Each row is a point on a landscape with many peaks, with its height.
A climber steps from a point to the highest of its 2 nearest points, and stops where none of them is higher. Distance is the straight distance between rows; heights are no part of it.
Z790 (h 5.5): [-11  20  -2  -6  -7   5  -5   1   2  -6 -24   5 -19   0  -2  29  -2   0
  19  18 -13  -4 -20  -9   8   0 -24   1  -7  21  13 -24  31 -14   4   0
 -17  -4 -10  -8   7  25  11  24   3 -26]
Z284 (h 39.7): [ 21   6 -15   6 -19  -8   3 -16   3   2 -28  -4 -17  12  -4  21  -8  -5
  33  20  -8  -4 -21 -10   7   5 -15  12  -9   2  10 -12  15 -22   9 -17
   1  -6  14  -9  -2  28   3  11  -1 -31]
Z239 (h 33.6): [ 12   5  -6   7  -9  -6   4  -9   0  -2 -16  -7 -12   6  -4  16  -5  -5
  29  21 -14  -1 -15 -11   1   0 -18  10 -14   4   5 -12  19 -10   9  -7
  -5  -9   1  -9  -3  23   6   9   0 -25]
Z962 (h 4.6): [ -4  -7  12   5   5  -2 -13  -7  -5   8   9   3   2 -10  24 -13   0 -10
 -20  -2   2  -9   8   4 -17  14  10  -1   0  -1 -28  11  -5  12  -2   8
  20  -8  15  10  10  -2   4 -14  -6   8]
Z240 (h 19.7): [-13   5  24  -1  25   8   0   8   0  -2  22  -3  22 -15  -1 -14  -2   0
 -11  -4 -11   9  17  -6  -7 -12 -12  -2  -2  -4   0   6   4   9   7   9
 -13 -11  -9   1   6  -7  -2 -15  -3  16]
Z362 (h 16.8): [ 13   9 -17  -2 -16  -9   3   0  -1  -7 -14   4 -15  12 -14  15 -10   8
  18   8  -2  -3 -15   1   7  -1  -1  10   6  -1  11 -12   9 -13  -2  -9
  -7   0 -11 -11 -11   9  -1  14   5 -15]
Z758 (h 45.1): [ 14 -13   7  20  -9 -12   6 -19  -6   4  -7  -6  -5  11   9  -1  -2  -2
  21  25 -24  -3 -16 -10  -6  15  -3   4 -28   2 -23   2   5   2  12  -2
  25 -10  10   4   8  22   7 -14   2  -7]
Z682 (h 38.4): [  8 -14 -13  -1  -7  -7  -8  -5   1  10   0   2   2   9   8  -5   7  -6
 -22 -14  28 -10  11  15  -3  15  24  -3  14  -2  -7  10 -19   3 -10  -3
  17  14  17   6   2 -15  -8  -3  -4   4]
Z160 (h 33.0): [  4  -2   0 -13   7   0   4   2   1  -3  25   7  22   8 -24 -20   4  17
 -17 -25  16   1  13   9   7 -12  15  -2  15  -8  24   4 -28  -5 -19   2
   0  23 -19   3 -20 -19  -6 -11   7  18]
Z515 (h 14.5): [-10  -3  18   7  17  14  -1   0   3  -2  -1  -9   4 -18  23   1  14 -10
   2  14 -19   4   2 -16 -11  -4 -19  -4 -20   4 -15   1  20  13  16  14
  -2 -14  10   3  18   4   9  -1  -6  -3]
Z430 (h 19.6): [ 30 -15 -10  19 -18  -8   7 -21   1  11 -19 -15  -4   8   3   7  -5 -12
  22  11  -1  -2  -7   0   2   8   1   7 -11  -5  -5   0  -5  -8  10 -22
  15  -2  32  -5   5  11  -9   1  -3 -17]
Z520 (h 16.1): [-17   6  22  -1  20  14  -4   7   4  -1   5  -7   7 -24  18  -1  10  -7
  -7   4  -9   6   9 -11  -8  -8 -15  -7  -7   1 -10   3  12  12  12  12
 -10 -12   7   4  16  -6   4   0  -7   6]
Z282 (h 25.6): [ -8   4  -3 -22   1   5 -14  15   6  -2 -13  10  -8   1  -3   3  13   7
 -23 -24  30  -4   2  22   4   3  18 -11  22   4  12  13 -19   0 -21  13
   8  17  16  14  -5 -16   4   3   3  18]
Z101 (h 10.2): [ -7   1  11  11  13  17  10   1   7   5  -5 -24  10 -17   6   8   5 -16
   7  10  -9  14   4 -16   2 -18 -30   2 -24  15   4 -16  33   7  15  -3
 -23  -6   6  -1  18   6   3  10  -6 -14]
Z613 (h 28.1): [-17  14  -1 -19  -8   2 -16  17  -5  -9  -7  24 -20   0  -4   6   2  17
 -12  -5   1 -12 -15   8   2  10  13  -1  25   7   0   6  -1  -1 -16  22
  12   2 -11   9  -7   8  14  -3  11  16]
Z453 (h 39.0): [ 12  -9 -13  -6  -1  -4  10  -3  -1   0  25   3  20  14 -23 -18   1  12
  -9 -18  14   2  10   7   5 -10  15   3  10 -12  18   1 -26  -5 -16  -9
   0  19 -20  -2 -20 -19 -11  -8   7   8]
Z513 (h 9.1): [-21  10  14 -13  13  11 -11  14   8   0  -5   2   4 -22  19   1  11  -4
 -16 -10   9   4  13   1  -3  -7   2 -17  10   0  -3   5  -1   5   4  10
  -5   3  20  12  12 -16   0   7 -11  12]
Z294 (h 13.9): [-22  15  12  -2  12  15   0  10   9   1  -9  -8   0 -21   7  14   5  -6
   1  -4  -2  10   5  -8  11 -14 -19 -11  -6  18  10 -17  21   3  12   0
 -28   1   0  -3  17  -4   4  20  -6  -5]
Z390 (h 11.8): [ -2  -3   7   9  13  16   8  -1   8   2  -5 -19   6 -16  15   6   8 -15
   4   7  -4   9   7 -10  -3 -15 -19  -2 -17   2  -1  -3  18   6  17  -3
 -13  -8  18   1  17  -3  -3  10 -10 -10]
Z591 (h 39.1): [ 13 -18   6  21 -12 -13   6 -23 -10   7   8  -3   1  11   3  -9  -7  -1
  11  16 -15  -6 -14  -3  -5  22   5   8 -21   4 -24   8 -10   6   5  -4
  30  -9  -1   2   4  16   2 -19   5  -2]
Z748 (h 47.5): [  9  -5 -19  -7 -14  -4  -3   2   3   0 -14   6 -10   9   0   6   4   1
  -4  -5  17  -8  -3  14   2   6  15  -4  18  -3   1   2  -8  -3  -7  -4
   9  10   8   0  -2  -6  -5   8  -1  -1]
Z607 (h 10.3): [-10  14  -1  -7  13  11  11  13   8   3 -10  -2  12   0 -18  -3  -1   4
  -4 -27  20  24  20   1  15 -20 -10 -17  -9   8  29 -12   2  -3   8 -10
 -27  22  -3  -6  -4 -21  -4  21   9   6]
Z584 (h 30.8): [-21  11   1 -11 -10   1 -20   9  -8  -7  -8  23 -29   6  13   9   2   9
   0  11 -14 -16 -17   1  -7  19   3  -9   9   5 -18   3  13  -4  -5  19
  19  -6  -8   4   6  18  15  -3   6   4]
Z920 (h 34.2): [ 27 -14 -11  23  -9  -7  21 -13  -3   6   4 -19   8  12 -13  -1 -11  -6
  22  11  -6  10  -4  -8   4  -4  -4  18 -16  -8   3   0  -2  -6   2 -21
   1  -6   3  -9 -13   9 -12 -10  -1 -15]
Z657 (h 46.6): [ 18 -11 -19   3  -2  -1  10  -3   1   5   0 -14   8   8  -5  -4   3  -9
   2  -2  15   8  13   8   1  -8   3  -4  -2 -11   8   2 -11  -5   0 -19
  -3   8  12  -7  -7 -17 -19   6  -5  -5]
Z546 (h 5.9): [-11   0  12  -4   8   4 -13   3  -1   2   2   3   1 -16  24  -7   5  -9
 -18  -3   3  -6   8   2 -13   5   6  -8   6  -3 -18   9   0  10   1  10
   9  -7  17  10  10  -6   3  -3  -9   9]
Z503 (h 20.4): [ 17  -6 -15   8 -11 -12  12  -8  -8  -4  19   1   4  15 -22  -9 -12  12
  13   2  -9  -1 -10  -4   7  -3   7  20   1 -10   6  -6 -12  -5 -11 -13
  -5   0 -30 -13 -23   4  -7  -7   8  -6]
Z24 (h 44.6): [ 15 -20  -1  22 -16 -13   8 -25 -10  11  18  -3   6  11  -3 -13  -9  -2
   4   7  -6  -8 -10  -1  -3  22  11  12 -10   1 -19  10 -20   5  -1 -10
  26  -6  -5  -1  -2  11  -6 -19   5  -3]
Z950 (h 20.3): [ -5  14 -11 -13 -16  -1  -6  11  -2 -11 -16  21 -25   9  -8  15  -2  16
   5   5  -7 -11 -17   6   5   5   3   1  20   5   3  -3   9 -10  -7  10
   4  -1 -16  -1  -5  13  10   9  11  -1]
Z236 (h 28.7): [ 30  -9 -17  20 -17 -14  14 -17  -6   3   2 -11  -1  18 -19   0 -15   0
  26  11  -5   2 -13  -5   8   1   1  21  -7  -8   4  -5  -9 -12  -4 -22
   3  -2  -7 -13 -19  13  -9  -6   4 -17]
Z310 (h 5.2): [-14  14   7 -17   0  -6 -12  11  -8 -12  15  24  -4   1 -11  -9  -2  22
 -16  -7  -4 -13 -12   4   3   9  18   7  22   2   3   2 -11   2 -19  22
   9   3 -30   7 -18   4  15 -17  11  23]
Z892 (h 8.9): [ -7   5  10   9   8   8   6  -1   5   0  -8 -18   2 -12   2  11   3 -13
  15  15 -14  11  -5 -18   4 -11 -33   3 -24  19   6 -22  37   5  10   1
 -22  -6  -5  -5  12  16  11  12  -2 -19]
Z699 (h 45.8): [ 19 -21   1  25  -2   1  17 -14  -3   9   7 -18  18   4   5 -10  -2 -10
   6  11 -11   9   4  -6  -7  -3  -1  10 -22  -7 -12  10  -3   7  10 -10
  10 -12  13   2   4   6 -12 -19  -5  -5]
Z723 (h 6.1): [ -5   1   4   1  21  13  12   8   6   4   6 -19  24  -2 -12  -6  -4  -9
  -6 -15  12  22  23  -2   3 -24 -17  -8 -16  -5  19  -5   9   0  14 -16
 -25   5   2  -3   6 -21 -18   4   1   2]
Z462 (h 40.1): [  3  -2 -11  -4 -14  -1  -9   0   1   1 -19   8 -17   3  12  10   3  -3
  -2   1   5 -13  -6  11  -2  11  10  -5  14  -1  -8   3   1  -5   1   0
  11   1  13   3   7   5  -1   9  -4  -4]
Z258 (h 27.8): [-11  13   5  -9   2  -8  -7   8  -7 -13   6  14 -12   5  -6   2  -6  13
   7  10 -18  -4 -13  -7   1   4  -5   2   4   1  -2  -6   8   1  -3  15
  -6  -9 -31  -5  -8   9  13  -1  10   6]
Z346 (h 23.9): [-12  15 -10 -19 -20   6 -13  17  -5 -10 -17  30 -34   7  -8  16   3  22
  -2   1  -3 -16 -19  11   5  10   6  -2  28  11   0   5   8  -9 -17  19
  15   5  -9   5  -3  16  14   7  14   4]
Z792 (h 22.2): [-18  12   2 -25   5  14 -14  21  11  -2 -21  11 -11  -8  -1  10  12   7
 -16 -24  26   4   4  18   9  -4  10 -17  19   8  16  12 -17  -2 -14  16
  -1  17  16  14  -1 -15   8  10  -1  18]
Z245 (h 32.8): [ 17 -16 -23   5 -17 -11  -2 -12   0  12  -1   1   1  16  -3  -2   4  -5
 -12 -12  26 -10   5  14   1  17  24   1  12  -4  -4   6 -23  -2 -10 -11
  18  15  10   0  -3 -12 -13  -2   0  -1]
Z50 (h 42.2): [-18  10  14 -15   8  -1 -14  15   0  -5   6  11   2 -12   7  -7   5   7
 -22 -11   6  -7   4   6  -5   3  15  -6  19   1  -2   6  -7   6  -9  17
   7   1   2  11  -3  -6   6 -10  -3  20]
Z113 (h 39.5): [ 22 -18  -5  24   0   0  24  -9  -1   6   7 -22  19   8  -7  -5  -8 -10
  14  11  -8  16   4 -10  -2 -11  -7  15 -22  -9   3   4   4   1   6 -16
  -3 -10   4  -3  -6   5 -14 -16  -4 -10]
Z628 (h 28.0): [ -5   9   9 -13  13   0   1   9   2  -6  17   9  17  -2 -21 -16  -2  19
 -14 -22  10   5  14   3   9 -16  10  -4  13  -3  20   2 -17  -2 -11   8
  -8  16 -19   2 -14 -16  -2  -6   4  21]
Z993 (h 23.1): [ 26 -19  -9  20 -17 -10   5 -21  -4  13  -7 -10   0   8   3  -1  -7 -10
  10   7   3  -6  -5   4   0  14  10   7  -9  -4 -15   5 -13  -1   6 -18
  21  -4  21  -2   7   7 -11  -5  -1  -9]
Z825 (h 13.1): [ -1  -6   9  10  10  14   2  -3   5   1  -9 -12   1 -17  24   6  11 -15
   6  11 -11   2   3 -10  -9  -6 -15  -3 -18   2 -12   0  16   7  16   3
  -2 -11  21   4  19   3   4   8  -9 -10]
Z957 (h 48.6): [ -6   1   6  -7   7  -3  -5   5  -1  -1  12   5   8  -6   3 -13   3   1
 -16  -7   6  -4   9   6  -5  -1  10  -4  14  -6  -2   6 -10   6  -5   6
   3   1   2   5  -4 -10  -3  -8  -5  13]
Z654 (h 12.7): [ -8  11  -6 -13   6  10   9  14  10  -1 -19   0   0  -1 -12   9   5   4
  -2 -21  23  19  14   7  15 -16  -6 -18   0   8  26  -7  -4  -5   2  -6
 -20  23   4  -4  -4 -22  -2  28   5   2]
Z988 (h 10.4): [ -7  -3  12  -1   7  -5   2  -4  -9  -6  42  11  17   3 -12 -23  -6  14
  -5  -2 -19  -3  -1  -6  -7   3   3  14   5  -8  -3   5 -14   5 -11   6
   1  -5 -38  -4 -16   4   6 -25   5  14]
Z820 (h 44.1): [  9 -16 -11   1  -3  -2  -8  -7   1  13  -2  -5   5   4  17  -6   9 -13
 -20 -11  27  -5  18  13  -8  10  18  -8   6  -6 -11  10 -15   4  -3  -8
  16  10  31   7   9 -18 -11   2 -10   3]
Z117 (h 27.2): [ 17 -15 -15  13 -19 -12  -2 -17  -3  11  -3   0  -5  11   1  -2  -5  -7
  -2  -1  13 -12  -3   9   0  19  18   5   5  -2 -15   6 -18  -2  -1 -12
  20   3  11  -1   2   2 -11  -4  -1  -5]
Z539 (h 49.5): [ 14 -19  -1  16  -6   1  -5 -16   0  13  -9  -7  -1  -4  22  -2   0 -16
  -5   1   5  -7   8   3 -11  11   7  -1  -9  -4 -25   8  -6   5  10  -6
  20  -4  34   8  18  -1  -5   0  -9  -4]
Z891 (h 29.4): [ -7  -2  -5 -16  -4   3 -18  11   4   4 -15   8  -7   0  13   3  13   0
 -26 -19  31  -7   6  20  -2  11  22  -9  20   4   0  12 -13   2 -15   9
  16  15  25  16   5 -14   2   3  -2  12]
Z420 (h 7.0): [-17  10  14 -12   7  -8 -12   6 -10 -10  26  20   2   0  -3 -15  -3  15
 -11   1 -13 -10  -7  -2  -6  12  11   5  13   0  -5   2  -7   5 -14  17
   8  -4 -32   1 -14   6  13 -22   6  20]
Z130 (h 29.3): [  7   8  -2   8  -7 -10   4 -10  -1  -3 -13  -6 -11   9 -11  15  -8  -3
  34  25 -17   3 -20 -20   2   1 -27  12 -21  10   9 -19  30  -9   5  -2
 -10  -8 -12 -10  -5  29  16   6   4 -28]
Z17 (h 15.8): [-17  11  16   2  16   8   2  10   4  -1   5 -11   7 -16  -3   2  -1  -3
   1  -2 -10  13   6 -13   5 -15 -24  -3 -11  11   9 -13  23   8  12   4
 -28  -8  -9  -3  11  -2   2   8   1   0]
Z653 (h 46.5): [ 11  -4 -13  -6  -2  -6   8  -1   0  -3  13   3   8  10 -17 -10  -2   9
  -4  -9   9   0   2   7   6  -6  12   3  12  -9  12  -2 -16  -4 -13  -7
  -2  11 -15  -3 -16 -13  -9  -2   4   5]
Z389 (h 16.9): [ 10   3 -11  -3  -4 -11   9   1  -6  -9  14   6   3  10 -23  -7 -14  19
   8  -2  -5   1  -7  -2  11  -9   7  14   7  -7  13  -9  -6  -5 -12  -4
 -13   3 -34  -9 -19  -1  -1   0  12  -1]
Z28 (h 57.3): [ 10 -13   4  16  -7   1  -3 -16  -1   7 -16  -3 -10  -3  24   3   2 -12
   6  11 -10  -9  -3  -3 -12  12  -1  -2 -17  -1 -25   5   2   3  13  -1
  21  -9  28   7  19  12   6   0  -4  -7]
Z731 (h 52.6): [ 17 -22   0  23  -8  -5  14 -17  -6  10  17 -10  14   8  -1 -15  -6  -6
   4   8  -9   3   0  -3  -6   7   4  12 -14  -5 -14  11 -13   7   2 -10
  15 -11   1  -1  -2   6  -9 -21  -1  -3]
Z804 (h 12.4): [-25  15  13  -5  17  17   0  13  11   4  -6  -6   6 -22   7   8   7  -4
  -6 -13   5  14  15  -6  10 -18 -15 -18  -3  13  11 -11  12   4  14  -1
 -28   6   7   1  17 -14   1  16  -8   3]
Z46 (h 11.5): [ -4   2  -4  -5   2  12   1   3   9   1 -17  -9  -4 -11  14  17   9 -11
   3   1   8   4   5   2   3 -10  -8 -12  -2   2   7  -5   9  -4  11  -8
 -13   5  21   0  12 -10  -6  24 -11 -12]
Z535 (h 22.1): [-13   5  26  -4  24   4   1   9   0  -5  34   3  30 -10 -12 -20  -8   9
 -14 -12  -8   7  19  -4  -5 -14  -3   2   4  -7   8   6  -5   2  -1   7
 -13  -2 -22   0  -2  -7  -5 -21  -1  22]
Z270 (h 24.7): [-15   8  11  -3   6  -1 -11   4  -4 -12  -2   6 -16   0  10   9   2   1
  12  19 -22  -5 -13 -10  -6   8 -13  -5 -10   4 -14  -3  18   2   5  16
   1 -14 -13  -2   6  13  17  -1   1  -2]
Z741 (h 38.9): [ 22 -20 -16  14  -3   2   9 -11   0  11   3 -19  13   9   2  -7   2 -15
  -1  -2  14   8  14   7  -3  -3   5  -3  -9 -13  -2   8 -14  -1   3 -22
   5   3  22  -3   1 -14 -22  -5  -7  -5]
Z952 (h 48.0): [ 29  -2 -12  16 -18 -15  10 -20  -1   3 -18  -9 -10  16 -11  12 -14  -3
  35  21 -10   1 -21 -11   7   7 -11  17 -12  -1   4  -8   5 -16   7 -20
   8  -6  11 -10  -9  27   0   0   3 -24]
Z109 (h 10.9): [-26  17  17 -10  20  14  -3  16  10   2  -1  -2  10 -22   7   0   8  -2
 -13 -16   8  13  19  -5   5 -16  -6 -20   4   5   8   0   3   4  12   7
 -20   6  10   5  12 -19  -1   7  -9  14]
Z859 (h 27.3): [-22  12   7  -9   1   6 -17   8  -3  -9 -11  13 -22  -3  19  15   5   1
   6  15 -18 -10 -14  -5  -6  11  -8 -11   1   6 -15   0  17  -2   4  17
   5 -11  -6   2  10  15  16   4   2  -2]
Z334 (h 1.5): [ 7 -5 -4  5  0 -3  5 -1  0 -1  2 -7  0 -1  1 -2 -1 -5  5  5 -4  0  2  1
 -3 -3 -1  3 -1 -7 -4  1  0  2  5 -3 -3 -7  4 -3 -1 -1 -5  2 -5 -4]
Z650 (h 56.6): [  4  -5  -4  -2   4  -3   4   0   0   0  16   1  11   2  -7 -13   1   0
 -11  -7   8  -1  10   6  -1  -4  10  -2  11 -10   3   5 -15   2  -7  -3
   0   4  -3   0  -8 -13  -9  -7  -3   8]
Z527 (h 7.4): [-12  15   8   0   2   6  -2   1   3  -3 -14  -6 -10  -9  -1  19   0  -6
  17  15 -14   3 -12 -13   6  -6 -28   1 -14  20   9 -24  32  -2   7   2
 -23  -6 -11  -7   9  17  12  18   0 -20]
Z361 (h 7.5): [ -9   0   2  -9   2   7 -11   7   5   2 -10   2  -3 -12  22   3  10  -9
 -14  -6  13  -4   8   7  -5   1   7 -14  11  -3  -7   7  -1   3   1   5
   4   3  24  10  11 -12  -2  11 -11   5]
Z84 (h 3.6): [ -7   8   0 -17  -4  -4 -13   8  -5 -10  13  24  -5   4 -18  -6   1  24
 -19 -18   6 -17 -14  12   8   9  24  11  26   3  11   5 -19   0 -28  21
  12  10 -26  11 -21   0  13 -17  15  22]
Z797 (h 23.8): [  0   6   2   0   5  -8   5   3  -6  -8  11   1  -1   1 -10  -3  -9   8
   8   9 -15   3  -5  -7   1  -3  -8   8  -3  -2   3  -6   8   3   0   4
 -14 -10 -25  -9  -8   6   4   0   6   0]
Z532 (h 34.7): [ -7   5  -5  -5 -12  -4 -12   3  -5  -2 -10  16 -21   5   9   6   0   3
  -3   6  -6 -16 -12   6  -5  17   9  -3  12   1 -15   4   4  -3  -1   8
  17  -4  -2   2   3  13   7   1   4   0]
Z301 (h 16.5): [  4  10 -17 -10 -17  -1   0   7   3  -9 -23  11 -20   8  -8  21  -1  12
  11   3   4  -5 -14   8   9  -3   1   1  15   3  13  -8   8 -12  -4  -2
  -5   4  -6  -5  -4   5   1  19   5 -11]
Z189 (h 17.7): [-12   5  17   0  20   8   2   8   2  -2  10  -8  11 -17   4  -5   3  -5
  -4   0 -11  10  10 -10  -3 -12 -17  -3  -8   1   0   1  13  10  11   7
 -17 -12  -4  -1  10  -5   1  -2  -2   6]
Z686 (h 22.5): [ -9   2  11   4   6  -7  -5  -2  -5 -13   3   3 -11   8   3   4  -1   3
  19  24 -28  -1 -15 -15  -5   7 -19   0 -20   5 -12  -5  19   6   6  14
  -1 -16 -20  -5   1  18  18  -8   1  -5]
Z617 (h 32.2): [-17  16   6 -14   1  -2 -11  15  -3 -11   0  18 -13  -2   1   3   0  12
  -6   2  -8  -7 -10  -1   0   6   6  -3  16   3  -3   0   4   1  -6  18
   2  -4 -19   3  -6   6  12  -1   7  13]
Z313 (h 16.7): [ 20  -7  -9  12 -12  -1   5 -12   4   6 -19 -14  -6   2   6  11  -1 -13
  20  11  -2  -1  -4  -2  -1   0  -5   5 -11  -5  -1  -3   6  -6  12 -15
   4  -3  26  -4   4   9  -4   9  -9 -19]
Z759 (h 50.3): [ 10 -17  -3  10  -2  -1  -8 -12  -1  14   2  -6   6  -3  20  -9   2 -15
 -18  -7  17  -6  16   9 -12  11  14  -3  -1  -5 -22  11 -12   7   1  -5
  18   0  30   9  14 -11  -8  -4 -10   2]
Z841 (h 3.4): [ -5  -5   6   2  -1  -7 -12  -4  -7   6  13   9   1  -2  15 -12  -1  -4
 -23  -7   7 -13   4   8 -12  18  18   3   9   0 -20   9 -11   8  -7   7
  21  -2   6   8   1  -3   2 -16  -4  10]
Z235 (h 3.0): [  7  -5  -2   9   7   1  12  -1   2   1   5 -15   7  -3  -4  -1  -3  -7
   8   6  -5   9   6  -6  -2 -12 -12   5 -11  -5   3  -1  10   4   8  -7
 -13  -9   3  -5   0  -3  -7   1  -4  -7]
Z734 (h 37.8): [-26  22  19 -22   9   2 -18  22  -1  -8   2  19  -3 -15   2  -3   5  14
 -17 -12   1  -4  -3   3  -2   2  14  -6  20   7   2   5  -5   4 -10  26
   2   0  -7  12  -5   0  13 -10   1  24]
Z877 (h 14.0): [  8  -1 -10   0  -7   2   1  -3   5   1 -18  -7  -9  -2   9  15   3 -10
  12   6   3  -2  -2   3   1  -3  -4  -3  -1  -3   2  -4   7  -6   9 -10
  -3  -1  19  -3   6   2  -6  17  -9 -16]
Z51 (h 12.2): [ -4   0  11  -4  10  -7   6   0  -9  -8  40   9  17   4 -19 -22 -13  19
   1  -1 -20   2   0  -9   0  -7  -2  15   1  -8   7  -2  -9   2 -10   5
 -12  -4 -45  -8 -16   4   4 -18  11  11]
Z436 (h 0.3): [  6  -5  -3   6  -5  -8   0  -6  -6   1   6   3  -5   4   2  -6  -3  -2
   0   7  -7  -8  -6   2  -4  10   7   4   2  -5 -12   4  -6   4   0   0
   9  -7  -5  -3  -5   6   0  -7   0   0]
Z492 (h 9.6): [ -9   6  -3 -12   5  12   4  10  10   1 -18  -6  -1 -10  10  13  10  -6
  -4  -9  18   9  12   5   6 -12  -6 -18   1   3  12  -3   2  -3   7  -7
 -14  14  18   1   8 -19  -7  24  -8  -3]
Z13 (h 33.5): [ -1  -7  -8  -5 -10  -5 -15   2   0   6  -8   9  -9   3  15   1   5  -3
 -24 -13  23 -15   4  15  -6  17  23  -2  17   2 -13   9 -10   2  -9   5
  20   8  19  11   7  -8  -2  -1  -3   5]
Z226 (h 19.3): [-20  14  -3 -24  -1  18  -8  18  13  -3 -30  15 -17  -7   2  22  11   7
  -6 -17  20   5  -1  15  15  -5   3 -19  18  11  17   7  -6  -6 -11  12
  -7  16  12  10   4 -10   7  20   0   6]
Z179 (h 58.8): [ 11  -5 -19  -8  -5  -3   4   3   4   1 -10  -3   0   8  -3   1   7  -2
  -4  -7  21   3   8  13   4  -3   9  -8   9  -9  10   1 -11  -3  -5  -9
   1  14   9  -3  -6 -17 -10  12  -2   0]
Z367 (h 25.5): [ -3   4   7   6   2  -7   0  -5  -3 -10  -4  -4 -10   8  -5  12  -3   1
  27  26 -25   3 -17 -19  -2   2 -26   6 -25  10  -1 -14  29   0   7   9
  -9 -11 -18  -8   0  24  19  -1   3 -17]
Z191 (h 2.0): [  2  -7  -3   5  -8 -10  -6  -9  -6   5  12   7  -1   5   4 -10  -3  -2
 -14  -4   5 -14  -2   7  -6  19  19   7  11  -3 -15   6 -15   4  -6   2
  19  -1  -3   2  -4   1  -1 -12   0   5]
Z869 (h 24.1): [ 25 -12 -16  18 -20 -14  15 -17  -9   2  18  -6   4  19 -23  -8 -13   7
  20   6  -8   0 -16  -4   8   3   8  23  -3  -9   2  -4 -17  -8 -10 -20
   3   0 -21 -13 -23  10  -9 -11   8 -11]
Z491 (h 8.7): [-11  -2  14  -2   6  -8  -5  -4 -11  -3  38  14  11   0  -3 -22  -4  10
 -13  -2 -13 -10  -2   0 -12  13  10   9   8  -5 -10   7 -14   8 -13  10
  10  -3 -28   0 -13   5   8 -27   2  16]
Z229 (h 24.6): [ -9   8  15  -8  19   1   3  10   1  -4  23   5  21  -5 -17 -16  -7  14
 -11 -15   0   8  16  -3   4 -17   2  -3   8  -4  13   0  -7   1  -2   5
 -15   5 -21  -1  -6 -12  -5  -9   2  20]
Z465 (h 7.9): [ -7   7   1  -7  18  14  12  12   8   6  -3 -11  19  -2 -10  -4   2  -8
 -11 -22  20  26  29   1   6 -23 -12 -18 -10  -2  22  -4  -1  -4  13 -14
 -21  17   9  -5   3 -26 -16  15   3   6]
Z172 (h 15.9): [-10  11 -10 -22   1  15   2  14  14  -2 -33   7 -11   0  -5  20   9   4
  -2 -17  26  13   6  17  17  -9  -2 -19   8   9  25   1  -8  -9  -5   0
 -13  24  10   1   0 -17   3  31   3   1]
Z92 (h 20.0): [  5   8  -8  -1  -6  -7   5   2  -1  -7  -5  -1  -8   5 -12   8  -9   5
  15   6  -6   1  -8  -3   5  -6  -6   8   1   0  10 -12  11  -5   1  -4
 -14  -2 -16  -9  -9   5   1  12   4 -11]
Z387 (h 39.3): [ 17 -21  -5  17   2   5  10 -11  -1  10  10 -16  17   3   5 -11   2 -14
  -4   0   4   7  13   3  -8  -4   3   2 -11 -12  -9  12 -10   6   5 -14
   5  -7  19   1   5  -9 -16 -13  -9  -3]
Z175 (h 51.2): [  8  -9   6  16  -2  -1   2 -14  -1   2 -12  -5  -8   0  18   4   5  -9
  15  19 -20  -3  -8 -10 -10   8  -9   0 -24   0 -21   3   9   4  15   2
  16 -11  18   3  14  18   8  -3  -3  -9]
Z408 (h 14.3): [  3   0   0  -3   4  -8   9   1  -6  -6  29   7  12   5 -22 -15 -12  18
   1  -4  -9   1   0  -6   6 -10   4  13   6  -8  11  -5  -8  -1 -11   0
 -13   0 -37  -7 -16  -2  -2  -9  10   8]
Z949 (h 4.5): [  2  -4   1   7  15   9  13   3   4   3   7 -21  17  -6  -6  -3  -4 -10
   0  -2   1  16  14  -5  -1 -19 -17   1 -16  -5  10  -2  13   3  12 -11
 -21  -5   4  -2   6 -12 -13   1  -4  -4]

Where does a climber stop that starts at each point below?
Z686 => Z952
Z270 => Z179
Z420 => Z731
Z723 => Z759
Z492 => Z759
Z46 => Z759
Z535 => Z650
Z869 => Z731

Call two points neighbours if one is among the 2 nearest of the other. Go from one point of each pair to the other, from neighbour to neighbour, staying as high as possible. Name the lowest point that can't be avoided.
Z179 / Z28 => Z741
Z28 / Z759 => Z539
Z952 / Z731 => Z686
Z731 / Z759 => Z591
